The views of a scene show one set of named points, each view turned or mirrored, shifted and resized as a whole, with a little noise and some points left out.

Scene 1
View 1
lag: [-2.69 -0.54 -0.64 -0.44  1.28  0.90 -0.03  0.92  1.01  0.05  1.15 -0.96
 -1.15 -2.22 -0.30 -0.63  0.45 -0.55 -0.23  0.55  0.59  0.73  1.74  0.47
  1.44  2.06 -1.57  1.34 -1.77  0.02  1.25 -0.01 -0.03]
nipov: [-1.80 -0.47  0.49 -0.45  0.92  0.04 -0.24  0.08  0.88  0.93  0.44 -0.77
 -0.41 -1.44 -0.60 -0.29 -0.05  0.07 -0.82  0.06  0.19  0.07  1.31  0.37
  0.08  0.67 -0.43  0.90 -1.08  0.01  2.24 -0.04 -0.03]
zon: [-1.44 -0.67  0.51  0.63  0.86  1.09  0.63  1.66 -0.07  1.84  1.00 -0.84
 -1.65  0.67 -0.62 -0.46 -0.25  0.25 -2.22 -1.19  2.25  0.05 -0.03  1.48
  1.46  0.18 -0.49  0.07 -1.08  0.52  2.33  1.33 -1.26]
tizar: [-1.96 -0.27 -0.95 -0.30 -0.34  0.58 -0.30  1.20  0.09  1.52  1.28 -0.46
 -1.27 -0.12 -0.76 -0.59 -2.44 -0.02 -0.96 -3.01  2.29  0.08  0.85  1.83
  1.54  0.89 -1.15 -0.53 -0.90  0.54 -0.77  1.20  1.20]
nup: [-1.18 -0.85  0.85  0.01  1.48  0.75 -0.07  0.52  0.89  1.61  0.12 -1.36
 -0.23 -1.46 -1.10 -0.32 -0.27  0.20 -0.99  0.28  1.20  0.17  0.72  0.37
  0.15  0.53 -0.29  0.37 -1.26  0.03  2.73  0.23 -0.64]
nik: [-1.80 -0.86 -0.60 -0.36 -0.43  1.86 -0.42  0.92  0.80  0.49  1.92 -1.48
 -1.33 -0.77 -0.72 -0.73 -2.77 -1.38 -0.15 -2.26  2.26  0.33  1.14  1.44
  0.43  1.21 -1.22 -0.68 -1.48  0.38 -0.59  1.42  0.92]
bami: [-1.51 -0.66  0.30 -0.23  0.91  0.30 -0.14  0.57  0.58  1.35  0.24 -0.86
 -0.66 -1.17 -0.91 -0.32 -0.55  0.21 -1.00 -0.57  1.19 -0.02  0.80  0.71
  0.50  0.73 -0.42  0.40 -1.09  0.11  1.89  0.33 -0.05]
maf: [-1.88 -0.03  0.88 -0.10  0.14 -0.21  0.65  0.58 -0.39  2.47  1.77 -0.48
 -1.29  1.66 -0.63  0.00 -0.71  0.67 -1.72 -1.61  0.66  0.17  1.07  1.06
  0.39 -0.26 -0.93  0.55 -0.56  0.49  1.96  1.71 -0.81]
puro: [-2.25 -0.31 -0.44 -0.28  0.19  0.70  0.09  0.89  0.34  0.64  1.39 -0.53
 -1.59 -0.46 -0.30 -0.54 -0.90 -0.30 -0.99 -1.34  1.46 -0.01  0.96  1.37
  1.07  0.88 -1.13  0.30 -1.12  0.29  0.67  0.96  0.24]
pag: [-2.00  0.74 -0.17 -0.01  0.94 -1.85  0.28  1.07 -0.80  3.35 -0.57  1.29
 -1.13  0.81 -0.70  0.15 -0.06  3.01 -2.79 -1.88  0.61 -0.27  0.57  1.24
  2.81  0.24 -0.24  1.06 -0.11  0.76  1.97  0.19  0.26]
guve: [-1.19 -1.30 -0.43 -0.05  0.47  1.13 -0.20  1.02  0.23  0.00  0.30 -0.31
 -1.78 -1.42 -0.27 -0.63 -0.78 -0.35 -2.19 -1.68  2.63 -0.79 -0.61  2.16
  0.79  0.54 -0.04 -0.39 -1.00  0.70  1.60 -0.20  0.38]
Luz: [-0.88 -0.99  0.09 -0.29 -0.31  0.47 -0.56  0.08  0.16  0.69  0.77 -0.02
 -1.43 -0.54 -0.67 -0.27 -1.94 -0.44 -1.77 -2.66  2.12 -0.90 -0.31  2.13
 -0.64 -0.32  0.15 -0.81 -0.37  0.68  1.07  0.29  1.13]
mogir: [-1.79  0.43  1.26  0.74  1.62 -0.18  1.03  1.71 -0.41  4.18  0.35 -0.91
 -0.48  1.54 -1.24 -0.18  0.11  1.88 -1.95 -0.55  1.20  0.70  1.08  0.39
  2.02  0.15 -0.92  0.76 -0.90  0.35  2.86  1.60 -1.70]
ros: [-1.30 -0.52  1.81  0.85  0.63  1.12  1.22  1.45 -0.33  3.00  1.86 -1.36
 -1.57  2.68 -0.80 -0.20 -0.41  0.30 -2.24 -1.37  2.07  0.22  0.10  1.18
  0.25 -1.00 -0.66  0.15 -0.80  0.59  3.25  2.54 -2.47]
rurog: [-1.45 -1.04  1.36  0.22  1.25  1.11  0.55  0.62  0.47  0.63  1.16 -1.06
 -1.29 -0.14 -0.26 -0.32  1.16 -0.20 -1.88  0.70  0.82 -0.04  0.19  0.80
 -0.44 -0.09 -0.35  0.92 -1.14  0.23  3.90  0.51 -1.90]
gilud: [-1.83 -0.37  0.91  0.67  2.22  1.10  0.60  1.48  1.00  2.62  0.40 -2.14
  0.14 -1.14 -1.20 -0.44  0.44  0.31 -0.46  1.31  1.02  1.45  1.71 -0.67
  1.77  1.36 -1.39  0.99 -1.91 -0.20  2.66  1.04 -1.75]
View 2
ros: [ 0.41  1.82 -1.59  2.86 -1.30 -0.72 -2.20  5.90 -3.84  1.03 -1.83 -1.34
  1.66  0.84 -0.54  2.43 -1.09 -2.52 -1.29  4.49  2.28  1.80 -5.04  4.53
 -1.68 -3.23  1.84  0.62  0.00  3.40  1.82  2.93  1.18]
pag: [ 0.44  1.74  0.01  3.25 -2.89  4.54 -3.43  5.22 -3.67  1.55 -1.88 -0.15
  2.69 -1.86  0.11 -1.83 -1.26 -4.13 -0.09 -0.03  2.14  1.97 -3.14  2.17
  0.07 -0.85  0.59  3.45  0.70 -2.93  0.56  0.23  0.60]
mogir: [-0.84  1.26  0.58  3.65 -1.88  0.76 -3.58  6.38 -3.26  1.25 -3.71 -0.73
  1.62 -0.65 -1.35  0.46 -0.33 -4.08 -0.99  2.46  2.08  2.84 -3.68  3.15
 -0.08 -1.91  1.99  3.37  0.38  1.01  0.20  2.59 -0.30]
gilud: [-0.80  0.53  2.04  3.15 -0.32 -3.22 -1.15  5.61 -1.95  1.31 -4.56 -0.64
  0.04 -0.61 -1.00  1.76  1.76 -3.53 -0.28  1.53  0.33  3.29 -1.84  1.83
  1.11 -1.55  2.43  3.31 -1.06  2.12 -1.26  1.71 -3.89]
lag: [ 1.59  0.93  0.97  1.83 -1.13 -2.54  1.26  3.15 -1.06  1.76 -2.38  0.04
  0.03 -0.84  1.55  1.84  1.79 -2.09  2.17  0.71 -0.03  2.36 -1.30 -0.23
  0.84 -0.58  1.08  1.77 -1.15  0.47 -0.99 -1.32 -5.51]
rurog: [ 1.31  3.00  0.65  2.33  0.81 -1.27  0.22  4.02 -3.47  1.60 -1.68 -1.25
  1.77 -0.14  1.15  2.06  0.54 -1.15 -1.35  1.79  0.23  0.37 -3.19  3.91
 -0.34  0.17  1.68  1.06 -1.09  3.12 -0.43  1.35 -2.06]
Luz: [ 1.43  1.07 -2.24  1.97 -0.52 -0.56  1.32  3.52 -3.26  1.21  1.09 -0.61
  0.59  0.40  1.73  1.12 -0.36 -2.79  1.38  1.17 -0.40 -0.27 -2.40  2.32
 -2.14 -3.42  1.29 -1.13 -3.14 -0.72  1.06  0.15  1.51]
puro: [ 1.90  0.46 -1.65  1.50 -1.66 -1.06  1.05  3.50 -2.01  1.58  0.08 -0.11
  0.34 -0.16  2.13  1.23  0.13 -2.76  2.37  0.84  0.48  1.08 -2.30  0.45
 -0.89 -2.37  0.79 -0.17 -1.98 -0.64  0.87 -1.11 -1.54]
zon: [ 1.23  0.79 -1.55  2.09 -1.33 -0.72 -0.99  5.45 -3.12  1.22 -0.80 -0.55
  1.22  0.61  0.72  1.37 -0.51 -3.28 -0.91  1.95  1.65  1.79 -3.88  2.35
 -0.46 -1.68  1.49  0.97 -0.09  1.16  1.70  1.57 -0.76]
nik: [ 1.36 -1.05 -2.91  1.59 -2.10 -2.85  1.53  3.46 -1.29  1.31  0.41  0.18
 -0.95  0.60  1.63  2.34  0.38 -3.15  3.95  1.91  0.16  2.14 -1.84 -0.45
 -1.42 -4.82  1.27 -1.11 -2.49 -0.49  1.46 -1.43 -1.36]
guve: [ 2.78  0.49 -2.28  0.37 -0.85 -1.05  1.57  4.25 -2.79  1.43  1.37  0.36
  0.86  0.20  2.80  0.51  0.10 -3.60 -0.03 -0.67  0.23  0.85 -2.67  0.21
  0.17 -0.25  0.82  0.10 -1.41 -1.13  1.94 -0.48 -2.21]
maf: [ 0.47  1.99 -0.43  3.20 -2.01  1.10 -1.59  4.41 -3.10  1.40 -1.70 -0.95
  1.51 -0.58  0.27  1.70 -0.81 -2.06  1.23  3.10  1.70  1.49 -3.33  2.96
 -1.51 -3.37  0.99  1.01 -0.39  0.97  0.54  0.34  0.60]
nup: [ 0.41  0.96  0.94  2.60  0.65 -1.88  0.32  4.63 -2.82  1.37 -2.08 -0.65
  0.52 -0.54  0.41  0.83  1.27 -3.34 -0.32  0.56 -0.69  1.23 -1.60  2.16
  0.13 -1.29  2.22  1.66 -2.56  0.77 -0.74  1.33 -1.66]
tizar: [ 1.21 -0.92 -3.04  1.88 -3.36 -0.73 -0.30  3.87 -1.78  1.24  0.37  0.54
 -0.31  0.06  1.17  0.84 -0.54 -4.16  3.43  1.41  1.00  2.37 -2.18 -0.49
 -0.89 -4.39  0.56 -0.40 -1.39 -2.44  1.87 -1.38 -0.15]
View 3
bami: [ 0.60  0.38 -0.05  0.18 -0.35 -0.13 -0.79  0.64  0.45  1.11  0.16  0.56
  0.10 -0.71  0.10 -0.13  0.00 -0.44  0.54  1.67 -0.32  1.02 -0.39  0.71
 -1.40 -1.72 -0.95  0.15 -0.79  0.07 -0.07 -0.46  1.09]
Luz: [-0.45  0.15 -0.27  0.00 -0.18 -0.34 -0.76  0.41  0.34  0.17 -0.09  0.71
 -0.32 -0.45 -0.13  1.00  0.08 -1.85 -0.15  1.79 -2.23  1.04 -0.25  1.11
 -0.40 -0.74 -0.67 -0.17 -0.57  0.27  0.76 -0.63  1.29]
zon: [ 0.33  0.10  0.45  0.60 -0.03 -0.32 -0.09  0.24 -0.23  0.08 -0.15  1.26
  0.20 -0.86  0.25  0.31  0.42 -1.15 -0.13  0.50 -0.12  1.62 -0.12  1.83
  0.14 -2.65 -0.82  0.62 -1.52  0.22 -0.27 -0.62  0.80]
gilud: [ 1.62  0.98  0.97  0.36 -0.11 -0.64 -0.06  0.92  0.14  1.57  0.66  1.30
  1.21 -0.45  0.51 -0.61  0.03  0.76  1.55  1.01  1.26  1.11 -0.50  0.42
 -1.85 -3.55 -1.44  0.43 -1.51  0.40 -0.95 -0.67 -0.29]
maf: [-0.19 -0.04  0.31  1.18 -0.08 -0.98  0.52  0.64 -0.83  0.96  0.72  0.94
  0.60 -1.67  0.09  0.49  0.82 -1.79  0.85  1.24 -0.64  1.11  0.05  2.01
 -0.42 -2.45 -0.46  0.36 -1.08 -0.44  0.19 -0.12  1.08]
puro: [-0.19  0.06 -0.18  0.03 -0.86 -0.16 -0.77 -0.15 -0.36  0.84 -0.61  0.10
  0.22 -0.35  0.38 -0.05 -0.54 -1.11 -0.47  2.28 -0.94  1.49 -0.11  1.02
 -0.63 -1.50 -0.59  0.41 -0.14 -0.02 -0.04 -0.69  1.07]
lag: [ 0.69  0.52  0.34 -0.16 -0.94  0.14 -1.00  0.16 -0.42  2.33 -0.70  0.13
  0.84 -0.03  0.99 -1.19 -0.92  0.00  0.09  2.42  0.81  1.00 -0.07  0.37
 -1.76 -2.27 -0.89  0.58 -0.42 -0.43 -1.18 -0.33  0.34]
ros: [-0.04  0.30  0.88  1.12  0.84 -1.06  0.86  0.76 -0.48 -0.17  0.83  2.26
  0.81 -1.13  0.38  1.34  1.06 -2.34  0.67  0.06 -0.60  1.30  0.07  2.26
  0.57 -3.36 -0.93  0.56 -2.03  0.23 -0.09 -0.26  0.16]
nup: [ 1.01  0.88  0.55  0.12 -0.14 -0.37 -0.57  0.80  0.37  1.07  0.37  1.03
  0.54 -0.37  0.24 -0.08  0.03 -0.04  0.96  1.35 -0.01  1.19 -0.50  0.64
 -1.42 -2.42 -1.22  0.27 -1.20  0.40 -0.30 -0.64  0.47]
nipov: [ 0.64  0.31 -0.07  0.30 -0.46  0.15 -0.59  1.10  0.56  2.01  0.37  0.48
  0.42 -0.89  0.15 -0.08 -0.01 -0.64  0.79  1.84  0.07  0.39 -0.34  0.40
 -1.76 -1.78 -0.95  0.07 -0.75 -0.53 -0.29 -0.07  1.02]
tizar: [-0.47 -0.17  0.00  0.44 -1.17 -1.35 -0.43 -0.95 -1.50  0.19 -0.55 -0.49
  0.18 -0.61 -0.23 -0.21 -0.23 -0.61 -0.22  2.62 -1.59  2.45 -0.16  1.64
 -0.41 -1.32 -0.16  0.41  0.01  0.06  0.65 -1.46  1.25]
guve: [ 0.12  0.08 -0.42 -0.31 -0.66  0.64 -1.19 -0.06  0.47  0.16 -1.09  0.49
 -0.61 -0.22  0.28  0.05 -0.33 -1.11 -1.18  1.21 -0.83  1.30 -0.36  1.16
 -0.04 -1.28 -0.83  0.39 -0.72  0.32 -0.08 -0.65  1.30]
rurog: [ 0.52  0.40  0.42  0.13  0.30  0.93 -0.25  1.42  0.96  1.34  0.09  1.77
  0.37 -0.68  0.82  0.46  0.28 -1.75  0.09  0.54  0.31  0.19  0.06  0.91
 -0.65 -2.87 -1.35  0.38 -1.57 -0.22 -1.00  0.51  0.32]
mogir: [ 1.10  0.08  0.52  1.54  0.10 -1.20  0.95  0.83 -0.22  0.42  1.12  1.40
  0.62 -1.97 -0.22  0.01  1.31 -0.32  1.51  0.13  0.91  1.61 -0.50  2.18
 -0.55 -3.36 -0.95  0.56 -2.08 -0.17 -0.04 -0.62  0.83]
pag: [ 0.64 -0.85 -0.53  1.79 -0.91 -0.48  0.48  0.44  0.04  0.27  0.53 -0.17
 -0.92 -3.04 -0.90 -0.67  1.28 -0.33  0.65  0.44  0.90  1.57 -0.85  2.89
 -0.66 -1.84 -0.20  0.30 -1.29 -1.20  0.45 -0.47  2.85]
View 4
bami: [-0.15 -3.06  0.20  0.17  2.25 -1.56  1.79 -0.03  0.85  0.16 -2.21  1.35
  1.22  0.42  1.57 -1.73  1.26 -2.57 -1.86  0.58 -3.44 -0.17  0.83 -0.10
 -1.46 -1.54  1.78 -0.66  1.75  1.93 -0.75  0.57  0.14]
maf: [-2.37 -2.40  0.30  0.41  2.54 -2.36  1.39  0.27 -0.58  1.24 -1.50  0.92
  1.42 -0.43  0.95 -1.92  1.26 -1.81 -2.95  0.95 -4.08  2.45 -0.15 -0.72
  0.17 -2.19  0.49 -0.50  1.42  2.05 -1.27  2.19  2.11]
puro: [-0.43 -2.99  1.62  0.29  2.96 -0.14  2.47 -1.08  0.05 -0.05 -1.06  2.06
  2.03  0.71  1.43 -1.93  1.35 -3.29 -0.64 -0.40 -2.85  0.32  0.57 -1.19
 -0.28 -1.20  1.24 -0.39 -0.03  0.44  0.86  0.49 -0.76]
zon: [-2.88 -2.69  0.02  1.16  3.17 -1.81  1.50 -0.39 -0.24  0.56 -1.80  0.63
  0.88  0.58  2.00 -1.48  1.33 -2.95 -1.84  0.71 -3.03  1.03  1.25 -0.96
 -0.51 -0.27  1.13 -1.84  3.68  1.55 -1.07  0.57  0.80]
rurog: [-0.89 -3.77  0.26 -0.40  0.54 -1.78  2.05  0.16  1.53 -0.28 -2.39  0.39
  0.72  0.36  2.95 -1.87  2.06 -0.70 -1.85  1.36 -3.40 -0.96  2.63 -0.58
 -2.00 -1.59  1.58 -0.36  3.62  3.37 -2.30  0.75  1.71]
pag: [-1.30 -2.07 -3.85 -0.26  2.86 -3.38  0.12  1.74 -0.40  0.71 -1.77  4.15
  0.58  0.28  0.84 -3.98 -0.12 -2.31 -1.19  2.80 -4.63  4.13 -1.80  0.38
  0.44 -0.74  0.90 -1.79  3.68 -0.14  0.71  1.08  1.21]
Luz: [-0.54 -2.09  0.91  0.82  3.63 -1.14  2.10 -0.74  1.23 -0.28 -2.48  1.26
  1.66 -0.10 -0.46 -0.53  1.52 -2.54 -0.28 -1.55 -2.64  1.12 -0.18 -0.88
 -1.06 -1.74  0.60  0.28 -0.53  0.93 -1.53  0.13 -0.31]
nup: [ 0.65 -3.74  0.17  0.16  1.37 -1.99  1.15 -0.20  0.94  0.41 -2.80  1.14
  1.08  0.51  1.73 -1.67  0.81 -3.04 -2.50  1.19 -3.39 -1.18  0.90  0.72
 -2.35 -1.93  2.76 -0.92  2.09  2.50 -0.56  0.08  0.13]
guve: [-0.91 -2.63  0.25  0.58  3.34 -0.10  2.61 -0.80  1.13 -1.26 -2.12  1.83
  1.06  0.70  1.23 -1.63  1.49 -3.05  0.83 -0.81 -2.20  0.01  1.03 -1.35
 -1.14  0.23  1.13 -0.73  1.60  0.20 -0.35 -0.86 -1.24]
gilud: [-0.05 -4.73  0.47  0.53  0.51 -2.45  0.93 -0.49 -0.63  1.85 -2.16  0.75
  1.05  0.80  3.57 -1.82  0.41 -3.96 -5.29  3.15 -3.95 -2.41  1.50  1.32
 -2.19 -1.89  3.80 -2.28  3.57  3.37  0.83  0.86  0.38]
nipov: [ 1.36 -3.52  0.36 -1.03  0.84 -1.71  1.63  0.17  0.73  0.23 -2.04  2.27
  1.67  0.22  1.72 -2.42  0.93 -2.31 -2.10  1.44 -3.99 -0.68  0.63  0.62
 -1.74 -2.58  2.43  0.00  0.89  2.20  0.27  0.92  0.16]
tizar: [-1.51 -2.60  1.56  1.43  4.64 -0.22  2.04 -1.43 -1.37  1.04 -0.71  2.44
  2.62  0.41  0.20 -1.25  0.52 -4.62 -1.26 -0.87 -2.90  1.87 -1.04 -1.60
  0.95 -1.00  0.67 -0.96 -0.79 -0.65  1.94  0.82 -1.15]
ros: [-4.45 -2.56  0.21  1.75  3.05 -2.95  1.11 -0.14 -0.29  1.71 -2.20 -1.30
  0.46 -0.09  1.55 -0.22  1.99 -2.11 -4.09  0.64 -3.44  2.06  1.03 -1.19
 -0.20 -1.34  0.54 -1.44  3.82  3.08 -3.54  1.85  2.78]
nik: [-0.99 -3.01  3.35  1.21  3.98  0.54  2.49 -2.49 -1.08  0.93 -0.76  1.15
  2.93  0.62  0.80 -0.68  1.15 -4.82 -1.91 -1.42 -2.41 -0.16 -0.14 -1.61
  0.29 -1.61  1.27 -0.49 -1.77  0.21  1.73  0.80 -1.34]

In a view up to two points have been moved. Name them for each view, in the order of its rows, or write none.
view 1 => puro, Luz
view 2 => guve
view 3 => nup
view 4 => bami
